Each row is a point on a landscape with many valleys, with its height.
From any point a ball rolls to the lowest of the 2 points nearest to it. It stops when none of these is lower. Distance is the straight distance between rows; heights are no part of it.
(588): [ -4.3  -4.7 -39.7   1.6  21.0  31.5 -18.3  75.5 -17.3  18.9 -24.5  82.6
 -31.7 -10.0 -16.8  -4.0   6.5   2.0   0.9   4.5  -0.2   1.8  29.5   7.0
 -73.8  -0.4 -13.6 -17.5  32.8  68.8]  (h 6.22)
(209): [ -7.4  -8.1   7.7 -30.9 -34.0 -36.8  18.5 -22.7   2.1 -15.2  11.1 -11.9
  37.8 -14.5  -6.6 -19.5  58.3 -34.2  13.0   6.5 -36.5 -27.5  -4.2 -29.4
  12.8  52.5   7.5  47.3 -19.2 -10.6]  (h 4.22)
(200): [ 20.6  30.2 -17.9 -11.5 -12.4  33.2  17.4  10.1  19.8   5.7 -40.2 -44.7
  35.7 -34.2  53.6   3.3 -28.2  34.0 -44.2  -5.5  36.2  18.7  -7.1  20.7
  59.6  -5.9  19.2  40.3 -22.2  18.8]  (h 0.84)
(714): [ 17.5 -21.7 -58.6 -55.7 -13.8 -36.3  34.5  46.0  16.7 -21.4  17.3  20.0
  -9.3 -37.2  16.2  -7.6   0.0  -6.2  53.0 -13.7   6.6  16.9  26.5 -31.3
 -62.8  33.7 -10.7  11.9  37.1  23.8]  (h 6.27)
(464): [ 12.4  20.5  14.7  -9.0 -34.1   5.9  -8.8   2.0  -0.3  35.8 -31.0 -28.4
   1.1 -34.0  32.1  19.6  13.1   7.5  33.0 -60.4  -4.1  18.3 -74.3  31.5
  -5.9  11.4  25.2  62.0 -14.1 -33.9]  (h 2.50)
(485): [-27.3 -35.8  -4.6 -15.5  16.9  24.8 -25.6  22.6  41.2 -38.1 -16.7 -19.6
 -51.0  30.7  26.2 -24.8  17.7  20.2  -7.5  46.6 -42.7   7.3   7.4  -2.6
  51.3  29.2  -3.7 -48.0 -23.4  -3.9]  (h 2.38)
(283): [ 28.1 -21.2   0.1  -8.1 -35.5 -46.3  18.2  16.5   1.0   8.1  20.5 -14.6
 -45.8  31.8   6.1  11.4   5.8   4.7  69.9 -36.9  -3.7  24.6 -34.0 -35.9
 -40.6   6.7  -6.6   1.7   5.6 -18.1]  (h 4.26)
(742): [-34.8   3.4  12.9  26.7  48.8   4.1 -35.9  52.8  20.4  25.1  -6.9  45.3
  -5.8 -48.0 -44.4  11.8   6.8 -32.3   8.7 -15.0 -27.2   1.1 -41.0  56.9
 -30.7   6.0  12.7  20.9  -7.1  19.5]  (h 7.09)
(322): [ 57.9  -5.5  -5.0 -21.0 -60.5 -25.7  34.1  -1.3 -14.0  13.1   9.6 -13.9
  53.8  14.3  -4.7  24.0 -16.3   6.1  33.1  -1.0  36.0  30.8  21.6 -71.9
 -54.3  -0.6 -17.0   5.1  16.1  -1.1]  (h 2.74)
(806): [-43.4  -3.8 -22.1  36.0  25.9  48.1   7.0  45.0  -6.0  -4.2 -31.7  27.9
  -1.0  19.6 -37.3  -0.1  20.8  64.2 -10.2  12.5 -25.0  11.8 -24.1 -19.7
 -14.5  15.4  -5.6 -60.0  58.5 -36.1]  (h 5.36)
(599): [  2.5 -36.1  -6.1 -41.0 -16.4  -3.5 -16.4 -26.6 -22.8   3.5  15.1  35.8
  -4.2  45.0  13.3 -12.6  -4.0 -11.8 -21.5  35.9  -9.6 -55.4  83.8  -3.6
  26.2   3.4  -3.9 -23.6 -17.0  19.2]  (h 5.12)
(512): [-15.8  -1.8   1.3  40.1  24.9 -23.0  -6.4  24.3  -3.2  -1.8  23.1  29.2
  -1.1  -5.2 -60.1 -14.5  23.7 -18.6  10.2  26.4  -5.3   3.9 -13.2 -16.8
 -45.7  11.9 -43.6 -22.7  33.5  31.5]  (h 3.90)
(797): [ 12.2 -23.5 -14.5  -5.0 -10.4   5.3 -10.0 -32.3 -29.6 -26.0   1.2  44.1
 -38.9 -24.9  41.7 -27.6  72.4   7.1  13.6  63.3  -1.1   6.0  20.6 -40.2
  15.7  30.7 -35.2   2.7  14.6  42.0]  (h 4.84)
(196): [  8.5  44.3   0.9  26.4  -6.9  -5.6   2.7 -39.6 -20.7  55.9  -7.0   5.2
  43.9  -5.2 -26.1   6.7   5.5  26.0 -29.3 -18.3  21.4 -25.8  -8.9   3.0
 -10.8  -3.9   6.8   4.2  35.7 -49.6]  (h 7.68)
(888): [ 62.5  59.1  -2.3 -31.9 -22.6  -4.1  65.7 -51.6 -30.6   6.3   2.5  -6.1
  23.7   7.5  68.6   6.7  -3.3  35.5  -9.8 -65.3  47.7  -8.7  -4.1  14.0
  25.4 -35.1   7.2  14.2  48.3  -8.0]  (h 7.87)
(41): [-34.0  23.0  26.2  11.9  35.7  27.2 -42.2 -19.8  -9.8 -32.0  23.5 -24.2
   6.4   3.1   6.0  -7.3   3.9  29.1   4.4 -11.0 -54.6 -26.3 -23.0  32.4
  17.8   8.7   9.1 -70.5  25.0 -91.5]  (h 7.58)
(77): [ -6.9   7.9 -17.3   1.5  15.1   0.4  48.0  -6.4 -51.3   3.3  16.6  22.3
  24.2 -41.6 -14.8   7.3  -8.1 -13.1  12.9 -23.5  45.3   8.5  -2.4   1.3
 -43.5  24.9  -4.3  51.2  13.6  54.9]  (h 0.71)
(666): [-14.9   8.5 -11.2  18.0  32.9 -17.3  45.2  -4.6 -14.2   7.1   0.4 -16.2
 -52.0   8.7  13.4  24.1 -68.6 -14.9   8.9 -54.7  37.0  10.8 -22.6  30.5
 -24.5 -49.4  14.4  13.7 -28.8   5.4]  (h 4.82)
(133): [-42.8  -0.4 -21.7  52.4  49.4  17.5  29.3 -27.1   0.5 -56.1  21.5 -12.9
  -4.7 -13.2 -15.8   4.4 -67.8 -12.8 -42.7  29.1  35.9   7.5  26.3   6.4
  46.5 -55.3  13.2  -5.3 -11.4   6.4]  (h 3.59)
(847): [ 18.5  -3.1 -10.4   6.7 -31.9 -14.4  11.2  26.4 -33.6  20.9  12.0  19.5
  57.7   4.7 -30.2  15.8 -24.7   1.4   9.9 -28.1  20.7  24.8  39.8 -70.2
 -88.0   4.3 -31.2   7.3  42.0  33.8]  (h 1.64)
(823): [ -6.2   4.4   6.7  15.9 -17.1 -10.4  15.6   2.1 -50.6  31.5   0.6  12.1
  16.5  49.0   1.4  11.7  12.3  38.8   0.3 -24.3 -10.4 -22.6 -20.7 -12.8
 -17.2   5.8  -5.1 -20.5  41.8 -43.3]  (h 7.21)
(461): [ 31.8   0.3 -47.9 -57.0 -34.2   6.4  15.6  33.9  18.3  22.0 -14.7  27.8
  18.3  -1.4  30.7  -8.6  21.1  60.2 -12.6  31.7   2.3 -13.3  63.1 -19.8
   4.8  26.0  15.3 -38.9  43.6 -14.7]  (h 4.04)
(418): [ 49.0  79.8  17.6 -14.5 -18.5  17.2  33.8 -66.0   3.4   0.6  -0.4 -31.4
  56.1  -8.4  30.5   4.9  12.5  31.6 -38.4 -25.7  35.0  -5.9   9.0  -0.8
  60.8 -24.3 -13.7  -8.2  62.9 -15.3]  (h 7.34)
(368): [ 40.0  48.6 -17.4 -48.0 -40.4  -7.0   1.3 -13.2  16.1  36.1 -23.2   3.5
  16.0 -19.4  34.3  -5.1  56.6  15.4  24.4 -42.9 -18.7 -20.7 -34.5   7.3
   0.0  18.1  31.8  50.3  18.0 -35.9]  (h 3.18)
(393): [  3.5  34.2   5.0 -13.4 -12.2  24.3  -3.9 -23.7  19.6  21.5 -27.8 -32.9
  67.8 -19.1   6.8   6.4 -27.5 -10.2 -58.2  -7.4  39.8 -22.0  17.1  32.6
  49.9   7.2  38.3  43.6 -39.0  -6.2]  (h 1.76)
(721): [ 22.0   6.5 -48.6 -30.7 -25.3  24.0  23.3  60.3  35.6   9.3 -23.3  -4.2
  29.4 -11.0  21.5   4.7 -19.8  57.4 -14.2  22.4  35.3  16.8  40.4 -18.7
  -9.6  21.2   5.6 -33.3  35.1   6.5]  (h 3.16)
(329): [ 15.7 -29.5 -46.7 -63.3 -13.0 -37.6  75.2  27.1   7.6 -39.3  36.6 -10.2
  26.3 -22.3  25.0  -5.0 -27.9  -2.7  29.8 -18.2  13.4  -2.4  54.1 -21.7
 -17.9  25.1  -1.1  14.2  24.8   6.3]  (h 5.66)
(127): [  2.8 -19.9  62.1  36.3 -11.6  -8.2 -35.7 -63.1 -37.9   1.4  16.7  -5.4
   1.8  51.5 -16.1  20.8 -26.0 -44.4 -16.1  -1.6 -13.8 -33.0  -6.1   5.3
  22.9 -49.4 -19.8   2.8 -45.8 -11.8]  (h 2.36)
(432): [ 14.4 -41.0  54.4   8.3 -33.4 -15.8 -46.4  19.0 -24.7  18.6  -6.4  29.0
 -38.3  37.9  -7.0  14.1  38.1 -36.4  44.1  -5.4 -23.8   1.7 -31.8 -16.9
 -19.8  -2.7 -24.2  20.7 -25.0  40.6]  (h 5.00)
(744): [  6.5  13.7 -12.2 -33.8  15.1   7.5  24.9 -59.6  -6.0 -47.7  31.5 -43.4
 -27.7  -7.5  78.4  -1.5  -8.1  -6.5 -16.8 -25.9  25.4 -15.9  33.3   8.6
  72.2 -16.5  12.6  10.2  -2.2  19.5]  (h 3.25)
(346): [-33.6 -18.3  19.9  -2.9  -8.0 -18.4  -0.9  48.5   0.1  -4.3  19.4  -4.7
  48.4  35.3 -43.7  -5.5 -18.3 -36.1 -10.4   5.9 -16.0  -6.9  21.0 -22.0
  -8.5  32.1 -16.1  16.5 -34.8  44.1]  (h 2.05)
(596): [-28.3 -28.5   6.4 -18.0  34.2  12.7  -6.7  41.8  27.7  -7.9 -19.0 -16.2
 -44.1  32.3 -14.5   6.2 -28.8 -21.8 -10.9 -26.1 -26.0   9.7   1.9  50.1
  -2.9 -14.4  37.1 -15.4 -53.4   4.4]  (h 3.84)
(480): [ 23.9 -38.0  61.1  22.0 -13.3 -16.8 -74.8  30.8  21.4  27.1  -5.3  18.0
 -40.0  13.5 -27.9  18.4  28.4 -51.4  30.0   1.7 -32.0   8.3 -27.7  30.8
 -20.1  -9.3  -6.1   3.7 -34.0  18.6]  (h 4.75)
(976): [-55.0 -27.8  16.1  17.0  47.1  21.8   8.2 -29.6 -51.1 -75.5  10.6 -21.9
 -11.4 -28.9  41.8  -5.0 -10.9  13.2 -24.2  28.1  -8.4  -5.6   7.2  11.8
  64.1   3.7 -14.5  28.3 -11.2  30.4]  (h 6.86)
(273): [ -4.2   8.8 -21.5 -24.4   5.5  -9.9  42.8 -15.7   3.9 -25.9  29.5 -42.7
  -5.5  28.8  39.2  -5.6 -51.7  13.2 -25.9 -13.2  38.5 -25.9  48.3  17.9
  39.8 -15.4  22.1 -13.0 -17.3  -1.5]  (h 4.06)
(740): [ 10.9   8.3 -22.7  22.9 -10.1   1.1  54.8  -7.2 -40.6  14.9  -1.5   3.2
 -29.6  40.5  18.1  27.2 -61.7  20.0  19.3 -49.8  47.2  19.7 -14.2  -9.9
 -38.5 -49.9  -6.7  -9.3   0.5   4.7]  (h 5.37)
(479): [-13.8  -9.7  -2.0  28.6   5.3  29.1 -44.5 -17.6  -8.1   8.1 -36.1  35.9
  -6.1  -8.3  -1.0 -22.9  43.2  20.4 -24.1  78.7  -9.8  -4.7   6.3 -27.2
  23.5  16.4 -24.5 -16.8   3.3   9.3]  (h 5.67)
(951): [-34.7  -2.9  10.3  49.7  33.2   7.9  20.2  -6.7 -15.4 -43.7  22.2  13.0
  10.4  22.7 -35.8   3.8 -57.4 -38.4 -23.6  24.0  17.5  -0.3  12.6 -10.6
  15.1 -64.2 -23.5   2.0 -19.0  33.2]  (h 2.58)
(207): [ -6.0  -7.6  -4.6 -19.4  13.0 -28.1  17.4  30.4  18.6  18.2   9.4 -19.7
 -34.5  12.1   2.6  13.5 -54.3 -36.0  10.2 -50.7  19.9  15.8 -14.2  34.1
 -24.8 -24.3  21.9  23.0 -63.4  32.6]  (h 4.39)
(848): [ -2.9 -11.7  -5.5 -18.6 -23.2  -5.0  34.9 -19.0 -57.3 -18.0   9.5   7.1
  14.5  34.2  54.6 -16.0  17.6  27.8  14.8 -17.9 -15.0 -27.9   3.0 -19.6
  33.1  20.3 -15.6  -3.0  45.8 -13.6]  (h 6.32)
(392): [-34.6  -3.3  17.4  36.0  33.6  40.9 -24.9   5.9  -4.7 -20.4  -6.2  22.1
  -8.1  20.0 -37.3  -6.2  11.4  40.9 -16.0  11.3 -47.5 -16.3 -13.6  17.3
   6.6   0.6  11.5 -69.7  42.1 -80.3]  (h 6.68)
(738): [-16.1  18.6  13.5  -9.9  11.7   8.6 -24.9 -50.8  16.1  27.6  -6.6  -8.1
  34.9  -1.9 -18.9  -4.1 -33.1 -33.9 -53.8  -7.4   0.5 -46.7  28.6  40.1
  35.7   1.2  29.7  23.7 -37.5 -29.4]  (h 2.51)
(632): [ 22.4  28.0 -20.1  11.7  12.6 -24.2  -7.9 -11.0  30.5  36.3   8.0   2.6
 -23.6 -30.5   3.6 -17.2  51.6  32.4  37.7  -3.4   3.3   7.7 -58.0   1.9
 -16.9  32.3  -7.9 -18.9  51.6 -59.9]  (h 3.75)
(11): [ 37.8   0.4 -30.7 -32.3 -18.1   4.0   2.7 -36.2  -9.3  -3.0  -5.4  33.0
 -24.9 -53.4  48.7 -27.7  62.4   2.6  24.9  26.5   7.2  -4.5  18.9 -11.7
  -5.3  24.8  -7.3  35.1  10.9  19.9]  (h 4.28)
(16): [  5.5  -6.6  25.3  20.5  -3.5  29.0 -79.2  -6.0  13.5  11.7 -43.3   3.9
   9.2 -28.5 -12.1  -5.0  52.1  13.8  -5.9  60.5 -32.1  18.5 -38.2 -18.5
  21.3  30.1  -8.7   6.2 -17.4 -18.0]  (h 6.30)
(388): [ 10.2  19.8  14.4  33.4 -16.8  -8.7 -46.8 -14.8 -13.7  70.5 -20.5  28.4
  31.6 -12.1 -60.3  24.6  11.6 -10.0 -36.7  -5.8   1.3 -24.8 -18.7  10.5
 -22.8 -12.0  12.9  14.3  -4.8 -37.4]  (h 7.19)
(801): [-32.2 -16.1  -7.2  36.3  71.6 -28.8  14.1   0.3  13.4 -37.3  30.3   9.4
 -32.1 -24.0 -25.1 -19.0   8.3  -3.5  37.9  36.5   1.9  18.6 -17.6  -3.6
  -4.9  10.2 -46.3 -33.6  37.9  -4.8]  (h 4.97)
(690): [  2.5 -40.0 -17.3  -7.9 -16.0  45.4 -12.6  46.7 -40.5  11.9 -37.8  62.0
 -38.8  53.3   7.2   9.1  12.0  16.0   9.6   4.2  -7.3  11.6  27.8 -14.2
 -45.3  -4.8  -3.6 -37.7   7.8  46.5]  (h 5.69)
(633): [-15.1 -16.5  23.2   2.2  46.4 -21.6 -44.3 -28.2  25.0  -3.8  32.4  17.7
 -27.6 -12.7 -15.4 -21.2  21.2 -52.4   3.3  26.8 -39.8 -35.4   6.2  52.0
  15.6   4.6 -21.3  -1.7 -22.9  -1.0]  (h 3.78)
(102): [  4.2 -20.0  61.2  24.7  13.8  -0.9 -27.8 -74.5 -59.8 -17.3  20.3 -16.9
 -28.5  15.0  23.2  16.8 -12.8 -36.5   5.1 -28.2 -24.5  -4.3 -27.2  16.7
   9.6 -46.4 -15.3   4.0 -40.1 -21.6]  (h 2.86)
(993): [ 57.0 -21.5 -11.6 -43.6 -72.4 -51.4   9.4  10.5  24.5  10.2  11.9 -15.6
  -4.2  44.3   5.3  10.4 -10.7   3.3  49.9  -8.6   9.7   4.9  11.1 -48.2
 -27.9   1.7  10.3  -1.2  -9.8 -23.0]  (h 3.61)
(258): [ -1.8  -6.0 -11.1 -43.7 -16.6  18.9 -39.1  -0.4  46.8 -19.6 -27.0 -24.0
 -54.3  -4.8  75.6 -35.0  37.6   7.7   7.8  31.0 -41.7  -1.4  -4.3  -9.8
  58.7  19.2  -2.3 -16.5 -20.1  -8.3]  (h 1.26)
(178): [ -6.9  -2.2  14.7  39.3  -3.2  55.4 -46.2  35.4  18.1   3.2 -63.0 -13.8
   6.6   4.2  -6.7  29.1 -31.8  29.2 -15.0   8.6 -12.9  44.0 -55.2  10.0
   2.9 -29.1  28.3 -11.1 -17.9 -30.8]  (h 4.23)
(756): [-42.8 -24.9   5.5  -3.1   5.8 -21.9  31.3  61.5   9.7 -35.2  22.6 -32.1
  19.6  46.1 -24.0 -17.6 -25.9   4.4   9.7  -5.6 -19.8  15.3  -4.2 -37.1
  -0.1  37.1 -12.2 -19.2  -2.7   2.5]  (h 3.63)
(241): [  1.8  16.4  18.2   7.1  25.0  -4.1 -52.9 -38.3  48.5  19.4  -1.1  -3.8
   9.3 -21.4 -47.6 -12.3 -15.4 -43.9 -30.5  28.6  -5.0 -23.7  10.8  44.0
  16.6 -21.9   6.9 -16.4 -49.1 -25.0]  (h 3.17)
(488): [ 13.4  -1.7   2.6  12.7   4.7 -39.5 -22.1  43.0  12.6  42.5  22.0  34.7
 -19.9  32.1 -69.6   3.8  29.9 -14.4  15.8   0.7  -3.5 -19.5  -3.9   5.5
 -66.0   4.9  -3.0 -26.0  30.2  12.7]  (h 3.12)
(344): [ -3.5   8.5   8.1 -24.3 -24.6 -12.9  33.1 -23.2 -30.4 -30.3  12.6 -13.5
  46.8   6.4  31.6 -13.9  58.4   9.1  -4.0 -16.4 -37.0 -45.4  -8.7 -26.5
  40.9  37.0  -4.0  24.8  37.6 -29.4]  (h 5.41)
(515): [ 44.0  26.3  -8.5 -28.2 -11.0  -5.4  20.4 -91.6  13.7 -23.3  20.1 -55.4
 -29.7 -10.1  59.0 -10.2  14.4 -32.9  -0.6  -9.3  35.1  20.7   5.7  -8.4
  46.0 -25.9  18.1   2.8  -9.1   5.3]  (h 2.61)
(617): [-10.2 -30.4  56.3  13.6  17.0  -5.7 -36.9  31.7   3.8  -3.3  14.5 -11.8
 -47.2   8.5 -30.1  26.7 -15.0 -28.0  30.5 -41.3 -49.4   3.6 -35.5  66.4
 -21.9 -29.5  16.4 -11.5 -41.2 -21.4]  (h 4.38)
(549): [-19.8  39.9  22.0  36.7  13.7  39.2   1.7 -41.0 -10.9 -31.3 -19.3 -28.6
  58.4 -17.3  11.4  17.9 -42.2  25.9 -51.3   6.2   3.2 -12.8   2.3  10.7
  66.2 -40.7  17.8  -7.5  21.0 -47.1]  (h 5.68)
(735): [-17.3  10.1 -39.4  10.8  -6.8  43.1  25.2  46.3  21.6 -14.1 -41.3 -14.7
  16.2 -12.6  21.7   9.5 -48.2  45.2 -29.8  29.4  49.9  14.4  16.9  -8.4
  26.4  -9.7  16.5  -3.5   4.9  34.2]  (h 2.03)
(409): [  0.9   8.9  38.1  15.2  -9.2   0.4 -78.5  -9.2 -13.0  42.2 -20.2  14.6
  22.4 -38.6 -39.9   4.7  47.1  -6.1 -20.6  13.2 -35.5 -20.9 -40.1  16.9
  -5.5  26.9   7.2  22.6 -13.1 -35.6]  (h 6.79)
(445): [ 28.6  28.2  10.9  37.6  -5.0  31.6 -65.0   6.4  41.4  10.4 -25.3 -25.9
 -21.6 -26.4  -0.9  13.8   0.9  24.8  10.1   7.6 -11.8  35.2 -52.0  31.4
  -7.8 -27.3  28.2 -35.3  -9.0 -70.5]  (h 3.62)
(391): [ -9.7 -17.8   0.7 -30.1  12.8 -28.1 -22.0 -43.1   9.5 -11.3  38.3  19.6
 -31.7  27.5  -1.3 -38.0  24.9 -39.1  -0.1  23.1 -25.9 -48.6  49.9  13.0
  33.6  21.6 -23.8 -18.8 -19.4 -10.8]  (h 4.42)
(857): [-47.0   4.2 -20.0  32.4  -0.9  47.8  29.2  40.1  24.5   4.9 -30.3  27.1
  26.0  38.0 -58.7  11.2 -30.2  38.6 -38.8  13.6  -5.6  17.4  26.3 -12.7
   0.3 -17.9  29.9 -47.0  16.7 -17.8]  (h 3.52)
(320): [ -2.6   9.7  -3.0   8.9   1.5  -3.7  34.6   6.4 -13.5  15.6  -6.5 -12.8
  10.3 -44.4  -0.5  20.4   3.7   0.7  42.9 -38.7  33.0  44.4 -62.4   4.8
 -32.5  19.6  -7.6  56.1   5.4  11.4]  (h 1.73)
(792): [ 53.4  25.0 -35.4 -60.1 -42.7  -7.7  26.3  -8.3  -2.6  24.4 -19.1  26.4
  34.7 -57.2  47.1 -18.7  58.6  12.2  16.9  -6.8  13.6 -14.0  10.6  -3.6
 -26.1  27.5  33.7  55.9  23.0  -4.3]  (h 3.74)
(317): [ 19.7  24.8  -8.2   8.2  20.9  -1.8 -28.8 -20.2  52.6   6.1  -2.3 -24.8
 -34.3 -41.0  16.3 -14.4  14.5  19.9  18.1  11.6  -5.7  32.1 -33.9  17.0
  18.9   9.6 -11.1 -23.8   6.5 -59.9]  (h 2.90)
(169): [ 38.9  24.0   5.1 -12.4   5.6  -9.8 -11.4 -85.5  31.8  -7.8  18.8 -28.5
 -55.4 -26.3  52.9 -11.5  36.5 -26.6  29.1   0.1   3.2  32.2 -14.2  -5.4
  23.6 -15.5 -10.5  -1.0  -3.4 -28.9]  (h 2.07)
(182): [-27.1 -12.1 -27.5  24.7  36.2  -7.1  45.8  10.2  14.1 -48.7  17.7 -44.6
 -25.1  34.3   8.8  -2.7 -66.2  31.2 -27.1  21.7  29.8   8.1  29.2 -14.3
  39.5 -33.4  -4.4 -56.5   9.2  -5.5]  (h 4.93)
(219): [  4.9   6.6   2.8  43.6 -29.0  14.5   2.0  52.3 -34.5  13.7  -9.1  28.3
  32.8  19.3 -23.6   2.3 -40.7 -16.8  11.5 -24.6  19.1  15.8  14.5 -49.5
 -91.3 -31.7 -31.4   9.3  14.6  73.9]  (h 2.52)
(958): [ -8.4  -9.0 -38.7 -32.9 -18.9 -17.8  12.7  80.6  -0.9   7.7   9.9  18.1
   1.0   1.4  -7.7 -10.7  30.0  24.5  37.5 -10.2 -28.7  13.9  -7.9 -43.8
 -54.5  57.1  -8.5  -2.3  38.8  15.1]  (h 5.43)
(203): [ 56.3  10.1  12.8 -12.0 -18.8 -30.8  -9.4 -33.9  26.1  42.7  19.1  17.0
   7.0 -22.6 -27.4  -4.0  16.6 -49.6   9.0   9.5  43.2   1.3  22.0   1.7
 -33.0   4.5   0.4  49.4 -32.7  41.9]  (h 2.12)
(982): [-38.0 -20.3  15.6  19.0  58.7 -18.3  13.7 -21.4 -13.9 -52.7  28.8 -29.4
 -40.9 -15.3  12.7 -12.7 -16.4 -10.1  25.2  16.6 -11.3  18.6 -18.8   2.9
  23.5  -2.7 -26.9 -11.2  -0.6   0.6]  (h 5.89)
(476): [-28.6   2.7 -39.8  13.5  25.8  28.7 -14.6  54.4 -22.9  34.1 -33.0  70.6
 -20.9 -34.1 -16.1   0.1  13.3   0.5 -12.9   2.4  -2.0  -9.0 -18.5  35.3
 -38.3  14.3   8.1  21.3   5.1  35.8]  (h 6.67)
(142): [-41.0 -23.9  30.4 -12.4  24.4  11.9  34.7 -30.2 -34.6 -48.5  10.1 -37.0
  15.0 -31.0  24.5  -1.2 -13.9 -24.2 -13.5  -5.6  -6.3  17.6  -6.7  15.7
  56.4  15.5   7.5  65.9 -49.8  34.4]  (h 7.55)
(880): [ 33.8   0.4 -18.3 -20.6  -6.2  -2.7  39.7 -50.8 -14.7   0.0  21.3  -0.2
  13.8 -53.8 -10.0   2.7 -18.9 -30.4  -1.4   6.4  68.2  24.8  21.2  13.1
 -25.4   4.6   6.4  44.8 -11.0  58.3]  (h 1.54)
(497): [ 12.3 -50.1  14.4  -1.6 -25.3  20.6 -23.5  31.1 -45.9  17.0 -26.1  36.9
 -57.5  67.9  14.7  17.2   4.3  -2.9  37.1  -3.1 -15.1  14.9 -12.4  -9.5
 -42.1 -25.7 -12.1  -5.4 -22.0  57.2]  (h 5.31)
(149): [-14.4 -20.8  26.4 -20.3  -7.1 -48.2  20.3   8.6   4.9  -8.8  30.7 -12.8
  31.7   1.9 -41.0  -7.1  23.3 -50.0  33.8 -30.3 -37.5 -23.7 -13.3  -6.4
  -1.2  40.1  -2.4  56.3 -28.8  12.4]  (h 3.32)
(985): [-18.4  17.3  13.6  24.3   6.8  60.4 -15.8  15.4   8.2 -30.2 -37.2 -52.0
  30.4  -5.1  25.5  13.3 -51.7  34.0 -42.7  10.4 -14.5  25.6 -27.2  28.2
  32.2 -56.6  47.6 -19.0 -23.9 -42.0]  (h 4.87)
(93): [ 55.3   9.0   6.8  -8.4 -23.0 -49.3 -33.1  21.4  35.5  62.8  14.9  32.3
   0.2   0.5 -48.2  18.3  14.6 -38.2  18.5  16.8  20.6 -15.0  21.1   5.2
 -57.4   4.0  -1.4   9.9 -12.1  34.8]  (h 2.54)
(829): [  9.0  -9.7  29.2  50.1  -7.0  -2.3 -23.7 -20.4   4.4   6.4   0.5  -3.0
   2.1  23.4 -41.2  18.0 -27.8 -45.7 -14.0  22.7  18.5  14.1 -17.3 -18.7
  -9.3 -54.1 -21.7   1.8 -48.8  33.8]  (h 1.69)
(32): [-18.3   5.3  18.4  25.4 -24.8  -3.9 -20.1  50.6  29.5  26.6  -8.1  10.6
  70.7  30.6 -74.9  -4.4 -14.3 -36.0 -28.1  14.0  -3.8  -5.1  28.0 -29.7
 -38.6   8.3  -2.1   7.3 -21.6  55.9]  (h 1.03)
(698): [-14.6 -48.8   9.2 -16.7  18.9  13.1 -22.0  31.2  37.3 -18.8 -23.2 -23.7
 -65.6  57.2  13.7  -7.2  -3.1   3.9  -4.1   6.2 -23.6  32.2   2.0  12.2
  15.2 -10.4  18.8 -47.4 -53.1   4.6]  (h 3.28)
(373): [ -9.0  27.9 -23.1  11.6   8.5  12.9 -30.1 -18.3  10.1  28.8 -13.8  34.6
   3.8 -34.3  -4.6 -20.7  62.7  50.7 -38.1  58.7  -1.7 -29.4  28.0  -8.1
  24.8  32.6 -18.0 -29.7  47.3 -21.3]  (h 6.45)
(129): [ -3.2  59.3  30.2   2.3  24.5  19.5  -8.3 -44.5   0.0 -23.8   6.4 -32.9
  68.1 -25.1  15.0   6.1   1.6  27.4 -52.6 -10.3  -6.1 -28.9   5.3  11.6
  77.5  -8.2  -6.0 -14.2  56.0 -49.8]  (h 6.48)
(896): [-15.1  10.2  -5.6  22.9 -17.5  24.5   1.8  44.4  35.9   9.9 -22.8  15.3
  32.9  38.7 -71.9   6.1 -29.0   8.2 -22.1  15.9  12.0  19.3  43.8 -36.4
 -24.9 -23.5  -1.0 -56.4   4.2  20.2]  (h 2.28)
(741): [ -1.7 -13.0 -42.9 -45.9  11.4 -38.2  68.3  14.6  15.5 -26.7  49.0 -26.2
  -8.5   6.8  21.6 -13.1 -43.5  -2.6   9.7 -17.3  23.3  -3.9  47.4  14.7
   8.5   9.3   9.4  -6.4  -8.7  -0.6]  (h 4.86)
(605): [ -3.5 -22.3  28.3   2.4   1.2 -47.4   3.4  -5.7  -0.2   6.7  30.9 -15.9
 -63.1  13.3   0.8  15.5   0.5 -15.3  52.8 -47.8 -30.8   6.8 -41.5  25.8
 -20.1  -8.0  -7.8  11.5  -7.3 -34.7]  (h 4.85)
(813): [-32.7   9.9 -52.6  11.5  38.3   8.4  13.5  15.7 -22.3  12.2   7.0  49.9
 -10.3 -35.5 -16.4 -19.1  35.8  51.3 -30.6  24.8   9.2 -47.6  23.9  22.1
   0.4  36.8  -4.2 -23.6  65.3  -9.9]  (h 7.32)
(460): [-23.4 -15.0  23.4 -20.6 -12.2 -16.5  64.2 -18.9 -19.5 -45.8   6.3 -63.6
  30.9   0.2  31.7   3.5 -20.3 -17.4   2.3 -19.4   3.4  33.3 -14.6 -22.4
  31.1   5.3  14.0  57.9 -48.0  38.8]  (h 8.05)

For each start below, name the point where the ball stops.
(196) -> (479)
(633) -> (200)
(344) -> (32)
(392) -> (32)
(418) -> (317)
(982) -> (77)
(792) -> (77)
(605) -> (847)

Call two points neighbours if one is among the 2 nearest of the other. Go from one point of each pair to the other, from neighbour to neighbour, staying as low as possible. Name the highest point that can't be avoided.
(847) / (829) -> (605)
(169) / (77) -> (632)
(32) / (847) -> (219)
